Each row is a point on a tangle of strands that fork and nearly touch. The rows are in no order.
(in the rows, 128 means zero)
Two points are linked if the straight distance between their rows is under 126. Some points are linked to none.
z65: [163  77 130 110 113  92 151 130 116 159 184 121 128 145  93 134 115 107
 108 110  91 154 164 167 109 144 104 140 135 109 107 123 174  65 144]
z458: [111 117 156  99 145  94 118 150 125 109 171 115 107  98 150 112 123 117
 136 182  73 133 141 122 112 141  93 106 140 144 118 148 105  86 131]
z600: [136 145  51 162  96 165 115 114 160 152 146 162 145 138 134 160 182 150
 134  87 162 140 116 112 123 147 131 145 160 122 103  85 167 176 107]
z21: [164  71  74  98 149 110 128 127 163 133 161 178 134  84 135 183 144 145
 104 140 203 110 147 127 101 190 140 137 130 147 108  82 167 113 108]
z454: [109 145 106 107 124  88 149 159 146 120 206 138 182  97 133 127 132 128
 151 150  90 100 150 136 125 135 123 138 131 129 102  78 226  74 147]
z339: [140 210  94 148 104 125 136 144  96 121 139  59 123 169 127 108  96 140
 130 142  70 201 112 135 126 112 128 144 144 109  99 177 120 139 138]
z6: [153  64  78  47 110 175  98 107 147 127 124 103  86 117 109 151 137 134
 152 142 210  75 151 135 149 121 151  99 157 132 138 107 101 160  97]
z91: [ 87 135 184 131 170  70 111 160 129  93 140 165 175  83 155  79 118  97
 149 187  75  82 126  95 130 124 109 120  98 128 109 107 157 108 168]
z281: [170 164  60 119 136 155 100  97 115 139  81  90 164 156 111 178 120 104
 128  87 168 126 162 151 167 123 140 144 123 132 140 146 125 158  86]
z954: [156 174  87 129 111 173  97  99 106 132  67  83 143 175 110 158 116 106
 142  90 147 121 125 135 166 102 126 129 127 117 139 153 120 170 100]
z204: [ 93 120 152 118 124 169 124 136 139 116  83 194 100  90 120 123 162 190
 123 118 144 126 125 148 126 156  99  88 189  90 116  90 113 141 120]
z868: [176  89  80  96 103 160 123  99 122 132 124  60  93 168 122 135 116 111
 157  98 143 142 141 138 148 102 143 129 147 126 150 180  91 145 120]
z111: [157  73  89 113 127 115 129  80 147 165  87 117 105 167 135 173 117  93
 143  59 171  95 136 126 171  90 166 119 121 112 165 143  95 142 133]
z577: [ 81  97 133 124 120 111  91 172 169  88 172 125 105  86 172 125 111  98
 146 207 128 135 131 129  94 158 105 121 125 160 121 155  57 141 112]
z223: [ 82 164 106 106 113 158 102 143 138  95 159  67 133 118 165 111 106 137
 166 199 109 132 128 143 140 112 131 119 143 190 150 149  92 128  96]
z774: [ 97 176 202 205 146 168 175 116 104 109 110  95 108 167 118  97 103 158
 120 124 146 126  65 100 117 110 170 130  99 139 152 140 113 150 117]
z798: [143 144 167 101 186  77 104 139  88 134 132 117 172 107 136  82 133 107
 145 152  65  90 159 126 143 103 139  93  75 140 124 137 140  83 142]
z924: [115 151 216 179 138 144 189 115 113 142 104 132  96 154 102  97 108 145
  91 109 139 126  83 102 134 113 159 135  98 140 161 137 125 129 141]
z605: [ 75 124 137 170 123 116 149 155 143  65 180 121  86 136 175 100  86 122
 137 156 124 156 103  91 110 131 116 138 135 151 127 156  60 156 135]
z843: [ 80 129 100 132  92 150 148 162 176  91 185 131  83 107 169 130 123 143
 134 149 169 143  93  99 110 147 138 150 153 156 142 122 127 163 129]
z254: [116 176 160 184 187  82  65 126 101  96 109 145 159 108 158 133 104  62
 135 134 117 112 120 123 108 144 115 116  70 126  90 131 144 141 146]
z235: [123 183 157 124 142 173  87  93 104 150  68 121 147 137 121 130 157 159
 122 120  96  93  96 125 146 124 102 118 122 114 126 110 129 128 106]
z128: [153 143 156 150 182  92  98  82 121 157  67 151 170 127 120 154 104  94
  95  72 145  83 136 132 130 139 124 128  69 130 127 124 162  97 131]
z300: [ 94 137 149 167 132 114 157 161 134 101 156 159 111 134 133 138 126 127
 100  93 122 149  93  90  98 153  76 136 139  69  95  96 153 141 153]
z622: [156 101  86 107  94 151 101 104 120  89 117  65  93 170 129 130 105  77
 173 114 164 121 131 116 162  85 144 117 133 119 149 169  71 181 110]
z763: [122  96 215 126 162  87 142 125 123 129 116 149 128 113 123  60  95 116
 116 182  84 108 145 134 129 113 138 123  82 171 165 151 105  82 154]
z312: [121 109 117  77 164 103  98 143 154 131 161 165 166  59 128 135 150 164
 123 158 132  86 167 136 123 162 112 119 133 128 114  75 190  75 107]
z210: [130 129 208 158 137  90 179 140 133 148 115 174 123 134  94 103  90  84
  93 107 132 112 110 110 130 126 122 165  88 133 152 122 172 105 182]
z438: [ 68 143 151 144 123 178 127 150 139  88 118 132  96 138 165 142 142 157
 128  97 131 138  76  98 118 130 104 117 140  86 112  96  94 181 109]
z112: [151 105 177 119 172  56 148 148 124 149 145 148 181 116  93 110  68  71
 117 112 120 104 174 147 140 121 129 165  67 154 152 132 174  68 162]
z647: [ 97  63 137 129 136 123 129 129 147  93  93 160  80 109 151 149 110  80
 153 129 172 107 105  93 134 132 124 107 122 113 136 140  45 174 129]
z275: [ 71 137 160 147 129 178 125 122 133  76  95 143 114 135 133 110  98 127
 151 170 156  82 113 100 144  99 120 113 117 165 162 121  77 165  97]
z64: [132 133  82 100 180 136  87 121 130 135 119 117 175 105 124 144 104  99
 142 130 170  70 176 151 160 132 128 135 109 183 168 141  93 131  73]
z348: [171 168  92 179  94  95 108 100  88 165  94 124 222 154  93 163 157 134
  93  95 111 164 149 154  96 126 112 148 116  96  86  88 185 124 115]
z656: [131 237 101 112 130 118 138 148 114 125 113  82 163 138 128  94 117 132
 143 167  65 164 144 153 170  93 170 137 121 159 142 153 141 111 134]
z768: [133 107  78 108 134 116 109 146 166 114 183 161 131  84 159 187 135 132
 121 154 175 123 134 120 103 181 127 136 136 153 108 101 169 117 117]
z858: [193  50  76 111 111 145 120  85 135 192 117 106 127 173 107 151 186 137
 140  71 147 168 141 155 109 121 150 134 151 120 117 131 133 141 115]
z602: [153 199 109 148  80 174 136 130 110 186  94  86 163 163  94 120 147 168
 131 126 105 165 112 135 144 101 136 175 146 138 154 140 154 158 120]
z725: [137 141 215 146 154  68 152 136 124 145 123 145 157 118  88 106  88  79
 127 118 104  93 142 136 140 113 132 149  55 128 129 122 189  78 184]
z472: [128 213 116 168  95 180 141 133  94 154  89  63 157 170 116 113 137 181
 130 128  99 167  69 126 130  94 127 165 149 107 136 136 134 169 115]
z139: [141 135  82 141 165  77  89 134 112  92 141 116 146 123 157 171  92  60
 133 114 133 158 159 142 125 149 106 131  99 139 114 178  98 133 112]
z76: [130 168 113 142 104 137 153 139 114 121 164  88 105 160 138  97 122 149
 126 136  87 185 113 124 128 125 121 147 160 134 129 156 135 122 135]
z57: [186 134  57 146  96 117 127 110 111 152 129  93 140 171 111 157 130 109
 120  78 122 196 149 134 115 132 126 144 140  95 101 178 142 137 130]
z185: [ 91 126 148 100 159  98 113 163 169 128 148 145 165  55 151  87 143 129
 138 229 118  74 165 119 118 135 121 120 122 185 163 125 117  94 124]
z874: [144  94 125  76 184  89 109 132 109 155 158 104 141 113 134 125 120 109
 113 129 111 120 170 163 124 137 109 107 127 159 150 163 108  77 105]
z107: [181  51  97  78 145 146 111 101 129 186 143 116 123 142 121 149 156 143
 109  94 147 144 166 179 114 138 143 126 151 140 131 128 139  99 106]
z392: [143 187 139 114 118  81 158 174 118 127 146 109 194 119  94  95 108 111
 154 139  63 111 178 134 154 100 157 133  82 128 114 104 197  76 163]
z474: [150 182 116 157 153  81 152 144 121 129 129 144 155 134 105 127  85  71
 111 123 138 138 160 146 150 124 146 162  80 157 158 158 164 121 153]
z951: [152  50  77  96 127 169 105  83 155 163  90 160 101 135 106 156 180 158
 156  93 186 116 134 148 139 146 154  90 170  98 111  84 103 162 106]
z417: [ 44 173 172 123 131 124 130 154 131  82 150 136 140  97 182  88 132 161
 138 162  70 132  90 104 121 109 118 101 130 137 120 112 127 119 128]
z193: [104 196 151 174 172  97  59 146 105  94 130 122 146 110 176 130 100  79
 152 139  82 138 107 130 109 129 121 110  84 126  83 137 114 146 147]
z634: [ 86 125 152  99 174 103  70 132 144 103 102 171 147  63 165 134 139 147
 127 134 104  97 148 118 128 159  80  95 116 114 103  99 122 118 109]
z766: [121  89 136 193 156 103 122 131 130 103 126 176 118 117 156 108  88  53
 138 176 155 105 107 116 121 135 126 162  88 152 165 160  59 157 162]
z820: [141  41 106 113  96 126 177 122 156 123 153 151  42 112 124 132 168 156
 144 121 179 155 115 125 130 136 161 111 160  90 126 141 102 160 161]
z337: [149 165  86 136  94 191 110 103 127 189 100 114 172 162 104 127 180 164
 141 115 116 148 113 143 139 125 120 161 161 139 126 108 165 152 105]
z919: [131 169 106  84 131 156  90 137 109 154 145  85 164 128 149 123 168 160
 150 143  51 152 125 140 130 122 117 111 173 123  98 117 154  97 107]
z200: [141  98  77  69 167 164  80 108 144 146 135 134 143  81 121 168 144 160
 115 131 188  76 163 159 134 165 129 123 135 158 128  98 120 112  71]
z364: [107 146  76 125 109 127 111 148 163 105 184 146 121 100 170 173 126 123
 129 135 152 130 121 111 122 162 119 141 152 148 121 112 152 142 119]
z132: [125 252  98 131 144 102 118 152 102 102 111  86 171 137 130 107 103 105
 142 173  56 168 129 145 136 107 173 111 111 142 113 158 138 126 155]
z818: [148 122 136 123 133 127 122  99 126 167 117 170 150 134 108 139 151 130
  97  96 114 119 145 134 132 139 107 129 127 117 134 112 169  94 123]
z928: [100  94 158  84 118 149 138 134 138 114 123 125  99  96 127 117 131 167
 130 204 135 114 153 154 125 130 121  97 159 170 165 151  87 104 108]
z690: [154 109 101 159  89 145 184 117 134 124 153  90  68 172 128 101 138 144
 137  82 141 168 105  92 139 110 148 149 138  87 137 171  91 165 142]
z440: [105 116 139  75 145 107 114 156 156 120 154 160 138  60 140 123 149 158
 121 186 131  89 159 133 113 159 109 117 150 154 138 103 151  93 123]
z962: [ 96  61 134  96  72 149 140 161 165  72 127 119  63  90 126 134 115 155
 160 194 201 115 126 117 110 136 152  83 164 141 137 150  53 161 121]
z830: [165 133  68  91 157 127  91 134 125 146 186 112 178 107 125 158 158 160
 120 141 128 136 153 164 109 146 142 137 138 150  92  91 196  83  86]
z400: [112 144 195 120 177  93 109 146 112 119 106 150 170  82 143  77 138 125
 150 168  73  68 137 100 143 109 131  95  83 138 117 114 162  94 159]
z408: [154  73 122  62 170 116 111 114 120 165 139 120 128 113 127 147 132 138
  94 117 134 122 178 174 113 145 122 112 143 151 139 140 126  83 102]
z388: [127 173 157 138 137  74 151 168 103 109 141 108 193 117 118  92 109  93
 173 147  61  92 143 117 139 109 145 117  82 116  88 104 189  85 186]
z632: [123 156 175 106 151 179  87  85  93 128  65  95 130 146 121 123 130 142
 127 136 111  86 111 139 156 101 113  99 121 143 141 139  94 123 103]
z113: [125  73 131 166 125 111 168 106 133  98 125 111  63 166 146  99  79  87
 161 123 170 122 102  94 141  93 159 128 106 136 158 172  43 168 149]
z499: [ 81 106 147 104 147 121  72 142 148  91 107 162 110  82 169 163 129 116
 132 136 121 119 140 120 119 160  76 100 129 125 102 116  82 142 110]
z813: [102  80 190 157 161  82 172 130 127 104  95 189  88 118 131 112 107  79
 104 123 141 121  98  89 109 147 114 137 125 106 128 143  99 135 173]
z83: [137  63 151  86 127 118 146 131 126 138 141 163  80 114 114 128 149 147
 103 130 108 150 150 150 101 155 101  99 175 116 121 120 139  86 149]
z942: [146 105 144 114 159  67 159 136 148 140 143 172 179 102 103 129  91  80
 110 125 142 103 179 132 144 138 118 178  91 151 149 122 190  74 136]
z431: [161 194 102 104 116 127 140 142 119 156 134  93 153 144  99 122 113 129
 125 140  98 167 171 159 161 113 151 154 127 158 157 161 156 112 121]
z970: [115 100 163 170 178  91  86 137 127 108 122 174 155  98 164  99 104  72
 133 192 122  99 124 125 108 140 109 144  83 147 145 154  76 129 148]
z425: [104  60 121  99 123 121 127 101 149 102  83 148  70 113 140 161 123 103
 157  93 184 107 114 110 155 112 129  83 134  68 121 124  50 179 129]
z693: [133 119 157  88 167  81 123 138 112 131 157 122 142 104 136 108 131 119
 125 153  75 113 167 138 129 127 102 107 123 134 136 139 135  71 125]
z16: [ 91 106 124  94 121 130  69 160 152  87 163 119  97  95 179 163 126 119
 140 163 122 138 138 133 100 157  94 111 134 143 104 131  72 140  97]
z220: [177  88 159 103 117  99 134 117  97 187 147 109 147 170 106 133 111 111
  92  85  83 160 160 170 119 115 109 135 122 107 124 134 156  61 152]
z891: [181 138 123 151  96 118 104  95  85 204  95 125 204 168  85 140 178 151
 110  90  93 162 134 149 104 123 108 155 137 107  99 106 162 128 121]
z158: [ 94 153 100 171 100 164 178 157 167  94 166 127  95 137 158 132 132 146
 135 107 166 144  89  80 140 125 134 153 145 114 151 124 124 177 122]
z681: [ 80 124 146 143 126 106 119 158 141  87 180 117 110 106 175  93  98 121
 146 198  96 153 116 113  99 136 110 125 125 165 129 151  67 121 128]
z793: [152 198  67 122 113 102 137 146 122 144 147 110 190 133 100 142 142 133
 119 131  98 174 168 165 133 120 144 147 135 130 111 123 199 105 119]
z303: [167 160 179 131 117 135 128 109  98 186  80  86 129 166  99 124 123 123
 101  96 103 144 122 144 142 108 141 140 108 135 157 159 129 112 141]
z739: [164 146  59 131 124  99 121 124 114 115 137  87 130 158 132 158 100  88
 120 104 116 181 159 147 135 137 119 127 132 125 117 190 121 131 125]
z734: [152 201 108 166 108 120 140 131  86 122 100  56 116 169 110 130 105 118
 106 109 106 191 109 129 111 126 131 144 117  93 109 183 122 163 160]
z806: [164 142 114 145  93 176 131  85 103 156  59  85 125 185 107 146 138 121
 135  78 150 106  95 113 154  94 146 133 124 102 143 146 104 169 126]
z698: [128  95  84 111 103 173  83 135 141 122 161 120  92 127 160 169 172 145
 151 108 132 171 109 132  98 156 116 126 171 107  69 112 128 169 110]
z182: [120 181 150 150 110 114 171 148 123 121 163 120 117 143 125  92 114 137
 118 136  81 152 115 116 131 118 114 144 128 136 134 137 156  97 145]
z799: [122  58 107  98  85 156 129 126 147  71 151  81  46 130 133 128 128 124
 179 120 167 140 107  94 137  96 144  98 142  76 118 144  58 187 114]
z175: [130 179  45 148 104 183  93 111 143 161 117 130 178 141 122 149 175 158
 144 108 136 147 123 143 135 140 129 156 170 137 121  89 174 163  90]
z691: [118 133 115 110 153 141  89 123 135 108 125 106 135 122 147 139 112  92
 149 157 147  89 152 140 141 131 105 120 112 170 160 146  81 134  96]
z673: [ 63 178 186 128 142 138  94 141 100  86 119 107 127 115 176 115 137 152
 141 136  65 135  82 116 115 115 104  94 119 113  95 124  99 128 119]
z46: [171  71  54  76 141 161 110  99 154 150 138 122 125 113 120 176 140 127
 142 108 219  81 157 143 147 146 169 124 133 147 138 112 119 143  83]
z2: [ 86 146 132 137 108 193 120 118 138  79  93 140 109 143 125 130 106 118
 154 130 188  78 102  83 162  91 131 116 125 127 149  98  88 200  87]
z708: [122  83 165 131 134 124 159 107 113 142  89 133  73 159 137 132 124 121
 105  74 124 136  99 115 125 120 127 109 124  98 144 160  87 129 160]
z123: [142 168 154 133 185  80  86 144  83 110 129 106 167 115 148  76 107  86
 157 166  58 121 149 142 134 109 162 101  76 147 118 156 113  99 150]
z63: [121  94 106 117 119 176 116 111 149 143  87 195 101 112 106 129 184 180
 132 109 162 120 129 141 134 160 129 103 187  98 108  74 121 157 116]
z429: [135  56 149 103 126  95 169 142 144 134 157 190 107  98 103 136 142 133
 108 142 139 125 150 136 101 164 107 130 162 113 110 102 178  86 152]
z26: [122 140 131 125 134 141 103 107 123 162 122 166 160 128 118 124 182 177
 117 111  85 123 130 135 109 144  90 121 154 108  92  71 172 109 118]
z194: [123 145  92  84 129 136 102 158 140 118 185  73 127 112 151 129 126 141
 145 193 118 132 140 143 130 142 136 123 151 184 143 151 117 107 108]
z421: [ 81  99 180 174 161 110  86 155 134  91 111 188 159  78 173  86 111 112
 148 231  99  93 116 121 101 122 116 136  92 144 139 145  74 137 145]
z619: [139 129  60  95 154 123  69 142 136 106 177  89 151  84 162 190 117 110
 139 142 163 134 156 149 128 158 120 126 123 165 110 145 108 128  78]
z85: [169  70  96 126  95 156 135  86 133 182 108 116  97 174 112 143 185 140
 141  60 146 145 115 129 136 104 140 124 155  88 124 136 114 164 130]
z473: [143 168  79 132 160 143  98 104 137 136  94 130 179 132 121 170 114 103
 126 100 171  91 160 137 178 135 133 143 102 153 144 127 129 136  84]
z347: [131 236 161 189 130  98 129 123  85 138  95  93 155 123  93 137 120 102
 106 115 107 133 114 132  95 128 153 122  90 108 103 131 180 134 164]
z543: [152  98 134 114 160 104 130 101 138 164 130 174 178 113 103 144 134 136
  91  85 134 103 172 147 130 146 111 137 117 121 114  83 185  70 101]
z464: [125 118 149 171 115 116 199 151 132 129 150 166  93 148 105 119 136 126
  88  91 130 143  95  92 114 134 105 144 140  84 130 106 147 135 166]
z130: [132 159  80 137  96 107 147 156 132 136 203 126 181 130 105 142 143 127
 135 134  97 155 140 154 116 136 128 151 149 118  94  89 223  93 134]
z119: [129  93 113 125  98 147 166 159 142 139 201 146  69 142 116  98 157 167
 112 147 121 170 105 129  94 151 129 138 176 128 110 106 167 118 157]
z218: [155 120  70 128 127 120 106 127 129 133 186 134 196 119 115 159 165 136
 126 126 119 152 152 165  94 146 123 137 151 128  60  62 216  81 104]
z700: [ 75 212  96 127 106 157  82 138 135 116 132 115 170 118 182 130 150 152
 131 117  96 142  88 130 133 120 114 130 147 118 114 101 154 144 107]
z907: [101 155 146 192 139 118 173 149 117  82 160 111  90 157 143  96  80 123
 121 123 135 163  89  89 122 131 134 144 115 137 135 157  87 159 145]
z890: [100  87 167 109 121 119 171 144 159 123 142 135 107  99 124  91 111 139
 124 212 141 111 159 131 120 132 133 124 136 197 186 158  86  98 119]
z963: [184  91  46 112 139 117 141 119 154 152 161 122 126 119 132 175 124 103
 123  99 202 120 166 139 152 141 168 149 120 157 158 148 130 130 107]
z870: [ 44 183 164 160 123 184 125 152 123  76 115 102 121 146 171 125 114 154
 122 114 130 131  58 102 122 108 126 125 121 107 118  98  97 183  97]
z617: [153 196 147 149 153 112  85  88 108 169  71 136 193 121 111 142 138 138
 103  94 117  90 135 125 133 140 126 125  79 107 103 104 186 104 119]
z12: [ 65 152 173 146 152  83 123 164 126  77 155 150 146  95 165  95 113 113
 133 153  84 119  94  98 110 125  98 129 108 116 105 108 149 117 153]
z239: [165  56  72  98 123 165  79 116 139 132 155 131  94 131 145 179 184 151
 146 116 155 161 121 144  96 166 138 108 160 113  68 105 121 151 119]
z423: [149 209 117 154 134 147  85  88 104 166  71 123 185 135 110 151 158 151
 109  91 114 105 125 131 141 133 113 134 115 114 116 102 161 127 103]
z467: [170 160 140 167 100  80 156 109 112 170 106 151 186 149  81 170 109  96
  84  76 142 135 158 145 118 126 136 152  82 103 121 114 197 110 150]
z427: [159  90  96  88  83 184 141 109 129 109 153  58  68 160 126 109 120 154
 149 140 137 155 130 129 139 114 136 132 166 143 144 178  96 141 112]
z500: [ 81 129 170 129 128 141 161 149 130 113 116 191 103  89 122  99 151 191
 111 142 122 134 117 130 113 140 100 101 184 102 125  96 149 117 134]
z100: [170 100  98 124  84 173 136  81 134 176  82 100 105 180  97 126 161 130
 157  61 159 114 107 115 159  76 150 138 134  80 141 129 108 184 123]
z67: [ 89 168 135 163 120 106 147 157 123 119 163 149 156 135 127 131 131 132
 111 104  90 132  97 101  98 141  82 135 136  74  83  84 186 122 151]
z785: [ 83  65 128 103  75 151 123 161 155  54 138 101  50 103 144 137 106 134
 169 169 176 132 120 109 106 123 140  94 149 114 116 139  34 187 101]
z247: [127 142 163 121 114  80 179 160 140 131 183 139 127 125 103  91  97 105
 126 157  94 133 155 130 146 125 123 158 116 149 148 123 170  74 159]
z883: [119  82 112 113  87 182 171 133 143  85 175  94  44 142 132 103 132 189
 139 153 152 163 108 112 109 128 149 123 174 133 131 152  98 152 117]
z86: [116 184 144 214 146 109 147 140 105  88 145 121 109 147 140  78  62  93
 128 156 118 161  95 120 120 119 149 147  97 155 129 171 101 154 162]
z95: [144 184 152 181 150  96 135 130 102 117 114 127 119 147 115  99  89  78
 120 141 118 136 119 140 130 121 149 132  76 160 144 166 131 127 164]
z141: [177 119  69 143 117 103 161 116 150 148 140 157 135 137 122 170 124  97
 112  81 179 140 160 124 151 143 152 158 120 134 143 137 160 127 122]
z375: [137 126 168 160 113 154 131 113  81 170  99 117 112 174 112 121 159 158
  90  94  86 151  84 119  94 130  95 121 140  83 111 124 118 141 142]
z306: [ 54 193 183 190 156 177 138 131 114  80 116 106 131 149 157  97  93 159
 132 142 134 125  58  97 119 107 149 123 112 147 135 122 103 166 111]
z623: [155 179 116  81 134 165  91 119 100 152 109  61 165 140 132 124 146 147
 149 151  62 145 127 150 158 113 118 124 145 136 127 147 125 108  93]
z741: [101 206 173 155 151 133  89 134  90 103 113  87 137 131 158 121 128 124
 134 131  80 134  81 122 120 116 124 110 104 122  98 141 113 137 132]
z614: [110 184 144 171 109  95 148 143 111 130 147 146 183 133 101 138 128 130
 120 103  91 102 113 113 112 128  90 149 110  87  88  75 211 106 163]
z581: [110  61 132 168 136 101 150 121 148 101 111 145  77 137 148 116  88  51
 154 146 172 114 102  94 128 114 147 138 104 132 159 170  36 175 157]
z512: [174 165  96 159  95 117 132 112  79 159  78  81 134 173  96 159 124 116
 103  84 124 183 119 136 109 122 134 146 117  92 118 177 126 163 154]
z985: [109 122 118 120  88 195 155 107 145 102 100 127  96 150 104 124 133 138
 151 110 188  86 101  81 171  76 148 114 136 103 155 106  95 195  99]
z544: [114  71 160  74 101 169 148 126 125 112  80 148  74 103 117 120 135 185
 135 162 165 119 155 163 135 130 125  84 180 137 156 137  81 117 110]
z50: [151  96 132 149 114 122 172 108 122 128 118  98  57 180 135 119 100 111
 125  79 145 149 101 101 133 103 149 121 119 111 142 174  78 145 158]
z93: [127  59 109  95 142 120 110  85 139 136  62 129  83 156 138 163 114  90
 146  80 176  77 127 117 162  87 143  85 136  92 147 124  69 156 133]
z999: [190 124 128 157  98  94 138  98 117 190  94 140 159 173 100 167 115 105
  76  49 146 150 148 142 118 119 151 163  99 111 135 124 163 108 157]
z165: [126 125  85 133 163  94  69 147 144  93 162 132 151  95 173 185 105  66
 137 133 150 139 160 125 113 161 103 133 103 148 110 145 101 136  91]
z488: [129 149 204 157 118 152 167 108 122 172  77 164 110 145  94 111 145 159
  82  85 139 104  98 118 132 117 132 134 109 115 155 107 141 127 144]
z386: [129  91 145 126 144 132 127  82 142 160  35 194 110 128 118 148 135 134
  97  69 153  93 123 117 150 146 123 100 135  86 132 106 110 130 139]
z976: [146  68 100  96 176  92 126 123 155 142 142 180 167  68 123 152 137 139
  96 126 184  91 169 137 113 170 122 140 131 139 113  89 171  76  94]
z775: [116  58 129  97  72 171 168 145 139  79 152 111  43 116 121 119 130 205
 146 177 179 145 115 132 107 131 167  99 177 135 135 146  86 151 127]
z455: [ 67 111 181 165 133 156 146 126 134  84 101 164 131 108 135  89  93 136
 146 200 148  90 112 112 133 107 136 123 114 179 175 142  63 146 109]
z833: [133 132 102 147 127 140 113 106 118 129 112 132 114 149 138 175 140 106
 115  73 138 122 105 105 134 137 104 118 128  96 112 138 104 157 121]
z989: [145  57 114  92 138 151 118  77 147 180  54 161 111 151 113 147 148 146
 124  68 156  98 146 157 148 125 141 102 164 100 140  99  99 123 118]
z649: [128 129 164 181 115 143 181 141 110 148 128 131  96 174 110 112 162 164
  85  77 132 158  79  88 105 133 118 132 136  67 132 120 118 158 153]
z911: [128  48  99 119 108 112 159 102 165 134 119 144  52 119 138 149 151 129
 154  93 171 127 109 116 145 114 147 105 151  70 135 140  88 166 151]
z982: [129 216 182 176 148  84 123 148  95 121 108 108 164 116 111  89 115  91
 144 145  75 105 120 126 116 115 175 104  74 119  96 118 186 110 179]
z641: [108 123 142 133 103 203 170 111 132 132  98 139  99 154 107 114 149 175
 124 117 156 115  99 109 151 104 137 129 151 121 158 112 111 163 109]
z320: [124  86 178 119 128  97 165 126 137 130 137 143  96 125 117  82  95 115
 108 169 119 129 151 127 140 122 125 141 117 186 183 164  92  87 134]
z59: [117 147 117 102 120 141  91 133 125 169 149 120 181 126 130 114 195 170
 141 138  47 141 120 143 105 127 114 114 171 110  79  83 177 100 112]
z948: [106 120 213 169 174  88 154 131 121 102 100 191 120 111 130  91 106  84
 111 147 129 104  99  99 115 137 113 151  93 133 136 133 134 121 177]
z483: [165 169 123 162 101  74 145 110  85 157 109 121 223 141  74 167 116 123
 100  98 109 143 159 160 107 115 126 147  77  89  84  90 199 108 142]
z573: [135  48 123  57  98 168 134 102 146 122  88 126  71 117 108 132 135 149
 145 143 190  94 153 151 146 117 155  90 177 125 164 124  86 140 112]
z45: [ 59 157 188 120 124 142 162 147 125 100 137 147 119 105 141  87 145 196
 119 165  82 130 100 115 120 111 114 108 155 129 129 117 138 102 128]
z242: [159 133 107 146 141  85 157 131 149 132 136 168 143 131 124 144 105  73
 109 107 158 124 159 120 147 139 123 167 106 153 161 147 164 110 139]
z728: [145  59 131  98 135  85 162 136 137 134 194 154 145 111  93 147 115 112
 115 133 124 124 164 161 104 157 105 144 133 116  96  91 195  63 145]
z258: [ 56 137 192 165 159 130 106 137 129  84 104 173 149  82 166  78 118 148
 156 216  98  92 105 114 114 103 140 117  96 159 151 134  89 142 129]
z241: [ 99  83 150 120 105 127 175 170 166  92 120 185  69  72 133 130 141 167
 124 166 189 132 121 112 119 162 133 125 176 125 141 127 108 133 144]
z399: [130 129 106 133 128 149  98 121 118  95 121  95 106 146 142 141  96  69
 157 133 155 114 129 124 147 114 118 118 112 151 144 166  63 163 113]
z68: [165  60  99 112  97 148 160 142 147 136 182 140  56 139 111 116 173 169
 128 127 152 166 111 134  95 159 148 125 164 126 110 123 143 143 166]
z372: [ 89 166 113  89 138  97 109 168 142 106 178 132 188  78 172 108 145 133
 154 154  76 100 141 114 130 127 135 104 130 138 106  87 183  89 129]
z983: [150 124 128 153  88 162 192 130 129 142 159  88  82 179 114  85 134 171
 118 102 108 186 108 104 126 116 132 162 160 115 136 158 113 141 134]
z17: [159 126 150 149 100 144 121  98  77 206  87 109 149 172  97 118 177 155
 103  89  78 159 101 136  93 119  98 147 146  97 113 114 133 140 132]
z137: [177  92 100  80 106 156 138 137 147 169 189 122  98 134 106 126 152 155
 115 153 153 147 155 168 136 155 164 155 135 181 155 132 170 113 135]
z209: [101 112 118 114 100 203 101 132 136 108 121 118  89 135 148 146 165 162
 142 111 130 153  99 120 121 136 102 116 178  87  95  99  93 182  97]
z845: [124 140 167 160 188  86  85 100 126 119  81 171 153 108 141 151 113  81
 108 101 143  90 117 102 118 154 108 123  80 115 104 118 148 120 141]
z685: [149 113  85  85 105 165 116 144 147 127 189 101  91 122 146 142 148 177
 134 186 152 136 124 158 123 158 148 139 145 183 141 132 151 122 136]
z272: [119 174 117  93 129 169  94 125 101 113 118  56 144 138 140 121 120 141
 169 165  83 141 120 143 164  95 119 121 151 158 140 154  97 124  89]
z211: [135 125 150 132 115 166 153 110 136 160 105 158 112 142 104 125 148 153
 104  98 135 113 130 126 149 127 123 132 139 133 163 119 135 128 125]
z788: [189  97  90 133 105 108 142 107 142 194 126 148 176 160 105 165 123 108
  90  48 167 165 170 149 137 113 168 155 111 119 144 123 163 108 127]
z383: [112  86 183 107 147 118 141 120 112 120  92 160  87 125 134 122 132 142
  93 113 109 136 128 135 116 136  89  86 148 101 128 147 101  98 150]
z781: [128 132 208 146 165  87 126 140 119 136 122 158 164 106 124  59  95  96
 135 193 102  90 146 133 143 105 154 150  71 181 168 141 130  90 155]
z269: [112 173  72 170  95 168 155 132 160 126 141 149 122 139 143 152 152 133
 131  88 165 126 100  86 146 130 129 157 141 114 140 108 146 187 124]
z920: [173 144  94  81 118 150 132 142 128 176 167  87 138 140 110 117 140 152
 128 148 113 165 166 175 157 128 153 157 145 167 155 150 162  98 112]
z764: [151 160 163 103 109  98 164 162 132 156 168 129 178 125  88 109 106 115
 130 137  82 126 172 150 161 115 138 162  95 134 146 109 194  67 156]

A fork is a point with three links, a tip a point with one. Leave the first point through the second and follow the links. Name the first fork or tip that comes.
z763 / z320 | z46
z242 / z942 | z813
z399 / z691 | z693
z982 / z388 | z76
z65 / z728 | z50
z386 / z989 | z417
z100 / z806 | z799
z581 / z766 | z211
z339 / z734 | z619
z602 / z337 | z976

A fork is a point with three links. Follow the links from the first point to the second and name the forks in between, in order.
z438 / z647 | z211 z581
z300 / z6 | z141 z46
z68 / z983 | z425 z581 z50
z970 / z768 | z211 z818 z976
z86 / z781 | z242 z141 z46
z269 / z774 | z976 z818 z211
z400 / z948 | z798 z693 z681 z242
z830 / z976 | z130 z431 z818
z425 / z83 | z581 z50
